The views of a scene show one set of named points, each view turned or mirrored, shifted and resized as a whole, with a little noise and some points left out.
(in the rows, 128 means zero)

Scene 1
View 1
q217: [119 153 133 122 105 106 136 155 155  88 104  58 161 151 131 167 106 151
 136 100 102 110 162 159 107 146  37 134 112 116 122 134 132]
q434: [128 128 130 153 102  99 133 176 146 101 124  42 178 145 134 162  80 155
 114  95 126  99 137 139 105 147  29 157 116 126 132 144 121]
q350: [124 116 119 147 169 121 102 162 114 138 134  78 106 132 146 169  77 109
 105 121 153 112 136 124 147 163 117 104 149 148 108 117  96]
q137: [118 129 139 148 111 130 123 148 148  80 127  64 163 135 130 165 108 154
 146 104  94 127 149 159  98 136  46 150 119 131 141 127 137]
q324: [137  90 120 202 116 113 110 185 122 120 161  41 183 122 140 155  59 151
  94 104 149  91 112 123 104 141  41 171 132 150 145 148 107]
q123: [118 129 134 146 139 136 114 143 137  97 131  77 135 131 136 167 105 137
 138 109 109 129 149 150 118 145  81 131 132 138 131 121 121]
q556: [112 138 131 127 171 145 103 130 128 107 122  96  94 132 140 172 119 114
 147 125 108 143 155 149 135 156 127  97 143 144 115 105 121]
q476: [122 110 129 167 160 144  95 146 119 116 150  85 122 120 142 163  90 131
 130 118 122 134 139 136 123 146 104 125 146 156 135 115 113]
q77: [111 170 135  90 140 112 126 146 147  99  92  78 119 156 135 170 116 126
 137 109 115 114 170 156 135 164  85  97 121 116  98 121 123]
q61: [118 124 137 157 140 145 106 138 133  91 143  80 136 121 133 164 109 138
 146 113  97 143 147 154 110 138  86 137 134 148 143 116 131]
q772: [107 159 138 102 145 135 124 130 143  88 102  93 111 143 129 174 125 125
 161 114  92 139 172 164 123 153  96 102 124 126 111 108 136]
q493: [125 149 131 123 116 103 132 163 149 104 108  56 155 154 135 169  96 138
 128  96 118 104 153 149 118 155  51 132 117 117 113 132 125]
q538: [110 144 147 135 128 168 114 114 148  53 129  93 137 123 123 167 145 151
 181 113  55 166 167 181  93 127  77 140 126 139 152 107 159]
q68: [122 136 131 143 122 114 126 158 142 101 121  59 153 142 137 164  92 144
 126 103 118 110 148 150 114 145  56 139 124 134 125 132 123]
q603: [127 137 127 142 104  98 131 174 145 101 118  42 173 148 134 161  82 153
 117  98 129  95 143 141 113 148  34 148 117 124 121 142 118]
q420: [122 139 135 140 110 121 129 155 150  81 124  58 163 137 128 163 104 152
 138 101  99 118 149 155  99 140  41 148 118 129 135 134 135]
View 2
q420: [167 127  98  91  89 110 144 153  90 135 155 121 113 138 128 108 137  89
 108 128  99 137 181 118 106 157 105 114 124  77 162 160 151]
q603: [179 125 112 106  78 122 154 165  82 148 164 126 100 146 155 120 148  80
 110 138  88 125 197 115  93 148 114 106 121  83 164 161 162]
q350: [126 105 174 175 104 131 107 158 110 122 121 150 127 127 107 141 108 149
 154  95 148 134 159 124 106 164 159  78 149 123 123 112 147]
q77: [177 113 137  92 110 100 124 151 105 146 175 129 112 149 108 113 109 118
 132  87  57 158 156 146 158 148 107  83 132 139 139 171 150]
q493: [178 114 131 118  90 117 137 162  86 148 164 131 105 148 140 123 132 104
 122 118  81 134 180 126 118 147 118  94 130 109 151 158 157]
q61: [141 124 106 100  97 109 118 142 109 116 125 126 137 123  90 112 117 111
 124 109 134 151 160 120 105 179 105 119 135  80 153 138 139]
q137: [167 128  92  87  87 106 135 149  96 131 145 121 118 133 119 109 134  84
 107 122 103 147 176 120 105 168 100 121 127  77 162 157 147]
q324: [142 126 128 164  64 148 145 172  76 130 116 142 107 127 165 141 157  87
 112 159 164 101 210  88  43 166 141 112 131  48 169 115 158]
q538: [151 134  67  36 101  81 117 124 120 107 142 107 142 117  62  87 113  94
 111  96 106 178 148 132 131 188  71 137 127  77 163 165 131]
q68: [163 123 125 116  91 121 134 158  93 136 147 131 113 137 130 124 132 100
 122 124 106 135 179 120 107 159 118 103 131  92 156 146 152]
q556: [133 113 144 114 113 108  99 140 122 111 131 135 143 124  67 115  93 149
 147  70 125 166 138 142 137 177 119  93 144 125 123 134 138]
q772: [163 115 124  85 115  94 115 141 118 125 158 129 128 136  80 109 102 129
 137  78  86 168 143 144 154 165 106  97 136 130 135 162 141]
q123: [149 119 122 107  98 113 121 150 105 120 134 128 126 127 101 116 118 113
 129 100 125 144 163 124 108 172 114 107 135  96 147 141 143]
q476: [124 114 133 139  97 123 107 143 117 106 109 138 139 116  91 125 112 130
 135 104 160 146 159 118  94 178 129 107 143  91 144 114 140]
q434: [174 122 117 126  76 130 148 168  74 147 149 129 100 143 164 125 156  79
 111 145  99 120 202 107  84 149 124 102 126  82 166 146 159]
View 3
q137: [101 118 141 112 123 121 111 116 142 115 154 124 136 112 152 102 160 127
 117 152 153 120 115 144  83 137 120 131  96 145 110 108 100]
q123: [105 126 129 113 108 127 118 122 141 119 147 117 140 120 138  96 147 124
 111 127 138 128 107 125  80 138 107 141  94 150 111 104 111]
q556: [112 130 110 114  77 125 132 147 139 122 142 117 136 120 109  75 129 122
 106 101 121 138 113 115  74 134  90 139  84 154 110  97 114]
q217: [101 114 134 103 129 119 102 129 142  95 156 118 125 109 158  99 159 125
 116 142 162 120 124 151  84 150 118 145  83 129 115 104  81]
q324: [100 143 157 100 158 136  84  68 140 123 133  88 148 139 176 143 143 118
 115 129 141 121  90 114  93 137 127 164 119 146 127 109 126]
q493: [104 122 132  98 126 122  99 129 144  93 146 109 128 117 156 104 148 120
 113 125 154 122 121 138  83 151 117 154  84 129 121  99  84]
q772: [110 115 112 112  84 118 127 158 141 109 152 127 129 107 121  70 144 127
 110 120 141 132 125 138  74 141  98 138  75 141 108  98  91]
q476: [109 138 129 112  99 134 121 111 137 133 135 105 145 131 128  99 133 124
 108 111 120 135  97 107  80 128 102 142 102 162 113 105 132]
q434: [ 97 121 148 102 152 123  89 107 144  96 150 109 132 116 179 120 159 124
 118 148 163 116 114 146  89 149 128 152  93 126 120 107  87]
q350: [112 145 119  99 100 134 106 124 136 117 127  88 140 138 127 102 117 113
 106  80 116 137  98  95  83 142 100 170  90 148 126  95 121]
q420: [101 119 142 111 129 120 105 115 144 109 152 120 135 113 156 105 159 127
 118 149 158 119 114 142  83 140 120 140  94 140 109 108  97]
q68: [103 125 136 104 125 124 103 117 139 107 146 110 135 119 153 106 150 123
 113 131 149 124 111 130  85 144 117 149  92 140 118 104  98]
q603: [102 125 145  97 145 124  87 108 141  98 145 103 134 121 172 119 153 121
 116 135 158 117 113 138  90 151 125 161  93 128 123 103  88]
q61: [106 129 135 115 104 127 121 116 138 129 149 121 142 118 134  96 147 128
 111 136 134 128 105 125  79 129 107 130 100 158 108 106 117]
q77: [113 115 114 101  97 117 115 158 140  90 151 113 125 114 132  78 137 119
 110 108 145 131 127 133  78 153 102 152  69 129 117  96  78]
View 4
q476: [103 142 128 157 130 116 114 149 163 161 122 116 147 130 128 116 137 134
 151 120 144 126 159 126 163 110  89 134 122 140 128 144 130]
q324: [ 79 173 164 131 108 105 100 172 191 172 119 118 146 177 184  99 131 153
 126 164 137 120 130  85 142 147 120 140 142 163 128 141 122]
q493: [102 114 132 129 134 110 131 142 180 177 114 140 133 160 127  99 123 144
 130 135 143 162 143 139 153 148 121 136 131 140 147 115 130]
q772: [125  96 108 142 145 114 143 130 158 176 111 147 137 128  92 106 126 124
 144 110 141 179 170 167 162 137 101 134 124 121 149 107 132]
q420: [110 138 128 132 119 103 129 151 170 188 105 144 138 158 139  97 113 124
 121 154 129 171 153 128 144 167 110 141 147 142 137 100 130]
q68: [102 129 133 130 128 108 127 149 178 178 111 139 136 159 135  98 122 138
 129 142 140 158 145 131 148 152 118 139 138 143 141 115 129]
q137: [117 144 124 137 120 105 126 153 164 185 106 143 143 148 138  96 110 118
 125 151 126 173 160 131 143 161 101 144 146 139 136 101 132]
q350: [ 85 111 143 144 145 118 116 142 179 154 129 116 138 144 123 118 150 165
 153 109 160 117 141 129 170 107 113 128 109 139 143 158 132]
q77: [112  83 117 127 147 112 147 125 177 175 112 149 132 148  96 102 125 146
 134 115 151 179 150 166 159 146 122 132 122 127 156 111 136]
q556: [112 106 111 155 144 123 129 129 155 165 120 132 140 121  93 117 137 133
 155 102 152 148 170 156 173 108  92 133 113 124 142 131 134]
q61: [114 146 120 152 123 115 121 146 157 175 111 133 149 133 127 108 125 117
 138 135 134 150 169 135 156 132  86 140 133 134 130 117 133]
q538: [141 143  95 162 117 111 134 142 137 190 103 149 152 115 108 103 106  85
 136 136 119 186 195 153 151 144  71 144 145 123 125  89 135]
q217: [111 118 127 123 129 105 139 144 178 189 106 153 136 162 131  90 111 128
 119 147 135 185 148 142 143 173 122 139 144 139 146  94 130]
View 5
q603: [133 113 170 135  92 143 138 115 110 137 110 111 107 170 111  84  89 111
 159 157 182 175 145 133  50 120  90  94 117 144 133  58 103]
q556: [107 188 110 116  97 128 113 116  82 127 124 101 178 130 129 114 146 126
 108 148 144 151  95 165 132 113 135  93 123 116 112 107 157]
q123: [119 162 135 126 100 132 123 119  97 139 116 117 145 142 115  95 131 131
 133 162 148 158 121 154  92 140 105  97 117 133 121  90 135]
q217: [131 136 182 113  85 128 133 120  88 132 103 109 113 170 109  98  86 131
 137 167 171 156 145 135  62 133 131 111 120 124 136  54 121]
q137: [123 146 162 120  98 135 129 125  95 143 102 130 122 158 103  90 113 142
 144 177 142 153 146 143  65 165 108 108 116 136 126  60 129]
q350: [111 163 100 153 103 149 112  99 115 128 145  96 165 124 136  98 142  97
 133 129 175 182  86 165 117  81  87  67 123 140 111 114 128]
q476: [111 169 102 142 109 143 114 111 111 138 129 120 163 126 120  90 148 123
 136 153 136 167 104 168 106 134  80  80 116 142 111 109 134]
q434: [133 113 169 143  98 141 138 116 112 140 112 122 100 166 107  82  90 116
 166 161 177 174 145 136  46 136  84  93 114 151 130  58  99]
q772: [116 181 145 101  88 121 120 118  66 128 107 101 161 148 127 117 124 141
 101 163 150 146 116 150 114 118 166 106 125 104 123  85 155]
q538: [110 196 146  90  96 115 122 138  61 151  89 145 154 142 102 100 138 186
 109 209  82 119 145 160  99 216 145 127 114 120 118  70 168]
q77: [124 158 159 108  81 124 127 110  72 120 113  90 151 159 127 114 110 125
 104 152 181 159 115 143 102  92 164  99 128 101 125  76 140]
q324: [126 113 132 173 115 160 130 111 146 146 125 134 105 143 102  67 117 105
 189 151 167 189 133 153  49 147  22  73 108 177 123  77  89]

Which points are out of place in each view (at most two, in the order of its rows)? Write none if all are in place.
view 1 => none
view 2 => q603, q77
view 3 => q434
view 4 => q493
view 5 => q538

Scene 2
View 1
q590: [102 106 145 118 100 161 152  80 109 128 129 148 175 128 157 110 133 115
 179 124 126 142 122  95 108 135 161 151 129 156 114 140 140]
q849: [117 123 131 116 126 141 148  99 115 140 125 132 173 129 141 117 128 115
 158 137 141 125 107 100 139 134 158 143 133 172 121 125 145]
q159: [ 90 110 134 110 137 128 136  99 121 118 145 130 146 133 133 112 142  98
 159 165 141  98 116  97 152 121 145 134 121 160 147  94 140]
q318: [124 127 116 114 139 150 149 110 110 145 125 122 171 120 115 111 122 117
 153 154 142 109 107 110 153 131 150 129 143 172 131 108 161]
q939: [109 115 129 116 119 169 151  98 102 129 130 138 176 117 121  98 123 113
 172 142 132 123 124 108 126 126 152 127 140 155 126 113 158]
q87: [178 170  77 108 176 150 164 150 109 193 101  98 190 120  87 129 100 139
 112 150 161 107  77 119 191 135 161 120 162 202 118 112 174]
q571: [108 125 113 112 146 153 141 114 113 126 144 119 157 112  93  97 124 105
 157 173 147  85 118 117 163 113 137 111 138 166 148  79 166]
q466: [135 128 135 111 126 135 152 103 118 167 102 129 189 142 165 137 131 127
 145 113 136 155  88  88 130 149 174 162 141 183 102 154 131]
q738: [125 128 134 103 145 104 145 103 126 154 112 123 168 153 166 145 140 116
 134 136 145 127  86  79 153 140 164 160 126 190 114 139 124]
q385: [121 127 120 112 140 158 146 109 110 142 130 122 167 118 109 110 124 112
 149 157 146 109 115 111 154 126 150 126 137 170 138 104 157]
q450: [163 160  94  96 192 107 151 150 126 187 105  97 169 136 114 145 121 125
 104 158 160 103  67 100 201 136 159 134 145 209 126 119 143]
q960: [ 54  94 146 104 150  91 119  94 141  87 170 125 117 142 133 118 176  76
 161 196 155  59 122  85 170 108 125 124 105 158 174  64 122]
q237: [ 83 101 149 113 123 125 136  86 120 118 138 136 156 140 157 118 156  97
 164 151 137 110 114  88 139 129 151 140 119 161 135 111 125]
q21: [ 90 105 152 101 149  81 126  93 140 126 137 127 145 157 172 146 172  93
 139 157 148 101  92  69 162 128 153 157 107 176 141 118 106]
q288: [126 120 145 118 113 152 157  92 106 153 101 140 193 135 165 123 131 125
 157 108 128 164  98  92 115 149 172 164 139 174 103 158 135]
View 2
q849: [136  75 140 156 142 123 118 108 104 131  90 121 136 123 140 111 150 142
 160 127 121 128  88 124 144 126 108 150 136 136 129 138 111]
q318: [127  79 141 153 153 127 126 101 113 140  82 124 143 124 135 122 169 144
 162 132 123 119  94 138 162 133 106 152 131 144 124 147 100]
q571: [115  83 152 151 165 143 121  95 108 153  69 128 139 127 136 153 184 140
 172 133 128 112  89 147 173 136 115 148 134 135 128 151  96]
q288: [150  71 135 157 125 104 126 111 106 116 105 117 136 119 138  82 135 141
 149 129 117 134  91 110 133 119  93 151 138 138 124 130 114]
q960: [122  72 170 134 168 167 115  80  60 154  50 146  73 104 147 171 163 138
 190 127 129 125  84 142 144 145 153 121 155  93 141 167 104]
q21: [141  67 155 135 142 139 133  86  73 128  76 142  90 107 136 117 142 145
 178 124 122 132  94 132 139 138 127 124 147 112 124 161 106]
q466: [155  70 130 155 122 104 131 111 106 112 110 120 134 119 139  71 128 145
 149 125 115 137  92 108 133 119  93 148 134 138 121 134 111]
q237: [134  72 151 147 144 132 108 104  79 134  74 128 105 114 149 129 144 143
 163 126 121 128  77 119 135 126 121 137 148 109 141 138 111]
q450: [140  70 144 139 149 127 182  78 120 117  97 142 135 117 114  78 164 140
 178 130 127 125 124 148 181 153  97 140 130 164  85 175  94]
q159: [127  73 152 150 151 141 115  98  86 143  70 132 114 116 144 143 161 142
 171 130 124 123  82 133 149 133 124 139 143 116 133 145 105]
q939: [122  80 139 165 148 124  99 114 106 142  83 114 143 127 150 137 165 142
 152 132 121 121  78 125 151 119 104 159 137 136 141 131 106]
q738: [153  69 144 143 133 122 142  98  94 116  98 135 113 113 132  84 132 143
 167 122 118 137 101 120 139 127 107 136 143 130 113 149 108]
q385: [124  77 142 156 153 131 125 102 109 141  82 121 145 128 139 132 173 140
 160 134 127 120  91 137 163 134 106 152 134 141 126 145 100]
q87: [128  79 134 152 154 120 173  92 138 126 101 127 170 130 116  92 183 140
 167 132 131 121 119 152 193 145  82 158 120 186  89 165  92]
q590: [135  75 137 165 135 109  90 123  96 132  88 113 135 125 154 118 141 143
 145 128 119 131  70 108 128 109 109 155 145 119 145 117 115]
View 3
q939: [112 138 142 144 125 117 153 112 120  93 100 133 135 134 148 168 136 131
 134 133 153 128 115 100 109 143  93 108 130 101 131 128  90]
q466: [ 83 113 172 128 157 162 154 129 102 125 126 146 146 117 118 151 130 133
 137 127 124 152 115  93 106 158  98 129 118 118 114 106 128]
q237: [118 153 172 147 139 129 145 113 124  95 129 149 123 138 138 165 128 130
 127 109 157 114 147  86 100 171 101 134 140 115 130 133 102]
q318: [112 120 148 132 119 116 146 128 121 112 109 134 126 136 122 168 141 122
 134 139 152 120 100  99 116 142 100 125 137 102 134 135  99]
q590: [104 143 156 148 148 141 164 105 119  88 106 142 141 123 162 159 127 144
 131 117 140 147 136  87 102 159  88 113 122 114 124 113 102]
q159: [125 146 162 140 120 114 140 119 128  93 123 142 116 145 128 170 133 126
 127 121 166 104 131  92 111 165 103 135 145 111 134 147  90]
q87: [ 96  74 137 103 106 112 138 159 107 150 110 124 127 131  77 170 152 104
 143 169 138 126  42 117 132 117 110 134 130  97 134 127 113]
q385: [118 123 144 134 116 111 147 125 123 107 111 132 125 139 125 168 143 124
 137 138 155 116 102 103 118 142  99 122 133 102 134 134  92]
q450: [ 99  82 165 103 117 127 126 160 107 155 136 135 121 140  60 168 152  97
 135 152 146 114  70 109 126 141 114 154 137 111 127 136 126]
q960: [156 167 179 147 111  93 124 115 136  86 147 152  92 165 119 176 129 111
 117 101 195  66 163  86 104 191 113 156 167 119 138 171  80]
q288: [ 85 125 166 139 162 159 160 124 105 111 116 144 151 113 138 154 130 136
 135 124 124 162 122  90 105 153  93 122 112 118 115 106 119]
q849: [105 127 160 137 135 133 152 122 115 109 114 141 134 126 130 161 132 129
 132 129 146 132 118  93 109 151  99 125 128 109 127 124 105]
View 4
q960: [105 120  78 186  46  98 165 154 145  77 190  50 192 139 139 208 155 135
  49 118 119  55 135 174  61 154  13 103 164 116 143 144 153]
q590: [ 80 129  65 138 104 113 163 120 104 181  95  75 126 107 153 109  94  72
  83 147 152  68  92  71  95 176  77 125 133 159 183 131 134]
q450: [107  89 112  21 140 111 166  89 136 133 141  83 183 140  76 243  88  89
  88  85 108 132  85  76 176 154 126 116 117 214 140 157  87]
q21: [100 117  82 143  87  92 170 113 152 131 174  61 171 124 130 190 140 132
  69 123 126  65  96 101 104 169  44 119 135 159 145 142 142]
q466: [ 91 122  79 104 124 105 167  91 116 193 105  79 128 107 131 127  98  82
  88 142 142  80  76  43 132 183  92 129 117 188 176 134 122]
q159: [ 93 118  77 143  79 114 155 141 119 120 139  65 167 129 140 173 119  95
  67 119 136  70 116 139  84 158  57 109 151 137 161 146 128]
q237: [ 89 123  71 160  82 100 162 129 123 136 133  62 149 121 146 150 123 105
  69 133 142  58 107 112  78 169  48 118 145 141 165 138 140]
q87: [ 97  93 114  12 143 131 160 108 114 134 109  86 178 149  78 226  62  59
  87  77 107 132  90  92 158 148 144 112 132 204 154 154  72]
q571: [ 93 112  87 111  86 134 153 155 101 102 117  67 173 146 122 200  94  74
  66  87 121  99 129 159  85 141  80  99 166 137 164 151 111]
q939: [ 84 121  73 118  94 127 149 148  91 144  87  69 140 127 140 140  80  56
  76 114 145  78 119 126  78 158  83 114 154 142 181 138 118]
q738: [ 97 119  87 111 113  93 170  92 139 166 142  74 151 113 124 162 121 112
  83 136 129  76  83  63 131 181  73 122 116 180 157 138 131]
q288: [ 79 128  70 115 119 112 165 102 111 198  85  78 116 107 145 106  88  71
  94 146 151  70  79  46 118 183  93 131 120 174 182 128 126]
q849: [ 85 122  79 111 105 115 158 125 111 155 108  70 143 119 134 151  94  76
  77 124 137  79 100  92 106 168  86 117 140 162 168 138 115]
View 5
q318: [118  94 103 137 131 136 145 117  96 140 127 122 181 140 122 107 136 133
  84 124 138 135 145 161  74 145 109 108 142 136 143 175 126]
q288: [126 135  65 181 140  85 173 121 111  91  98 122 206 126 153  83 141 181
 103 145 166 132 126 140  99 139  57 107 100 128 132 166 137]
q849: [129 115  87 153 132 112 150 127 105 119 121 126 188 135 142 105 133 145
  99 135 147 139 132 155  85 151  87 111 123 123 142 160 136]
q571: [126  78 121 116 132 156 116 126 104 159 147 130 167 141 112 134 127 118
  88 122 128 146 147 172  62 155 123 107 156 122 146 169 132]
q738: [135 156  81 162  99  99 169 132  76 112 124  80 188 135 145 101 129 158
  82 134 144 143 128 155  88 179  77 123 115 153 155 145 145]
q960: [168 135 144 101 101 150  86 159 106 161 187 119 148 158 127 175  97 111
 124 143 107 181 140 187  69 216  97 122 152  89 163 104 188]
q939: [125  90  94 144 152 124 131 125 120 124 123 148 184 132 128 117 138 150
 111 141 147 138 141 158  79 138  96 102 133 106 133 174 137]
q590: [130 123  80 166 154  95 140 131 128  96 117 146 192 127 152 108 135 171
 126 157 157 144 134 150  99 136  65 107 116  96 131 154 154]
q87: [ 99  74  90 133 119 150 167 104  66 153 118  93 187 128 107  87 145 126
  44  97 140 111 147 158  61 138 133 114 151 189 141 205  89]
q237: [147 135 105 147 126 112 128 140 111 119 147 125 178 145 146 131 123 150
 119 152 135 156 137 161  82 178  75 113 128  99 149 131 165]
q450: [118 124  89 141  81 144 173 115  34 153 127  58 183 139 114  91 132 128
  35  92 134 119 135 163  60 178 123 129 137 204 161 175 102]
q385: [121  87 104 134 134 139 139 121 100 142 132 128 180 139 122 113 136 134
  89 124 142 134 140 160  75 147 109 113 139 132 139 172 129]
q21: [154 156 111 138  90 116 135 144  75 132 154  89 167 148 137 130 112 141
  99 138 124 161 133 168  82 200  80 127 125 127 158 125 165]
q466: [125 148  65 179 118  88 185 120  91  99 103  99 201 130 153  78 138 178
  91 135 160 131 127 140  98 149  66 114 103 148 142 167 130]

Which points are out of place in each view (at most two, in the order of its rows)? Write none if all are in place.
view 1 => q21
view 2 => q288
view 3 => none
view 4 => q590, q450
view 5 => q87
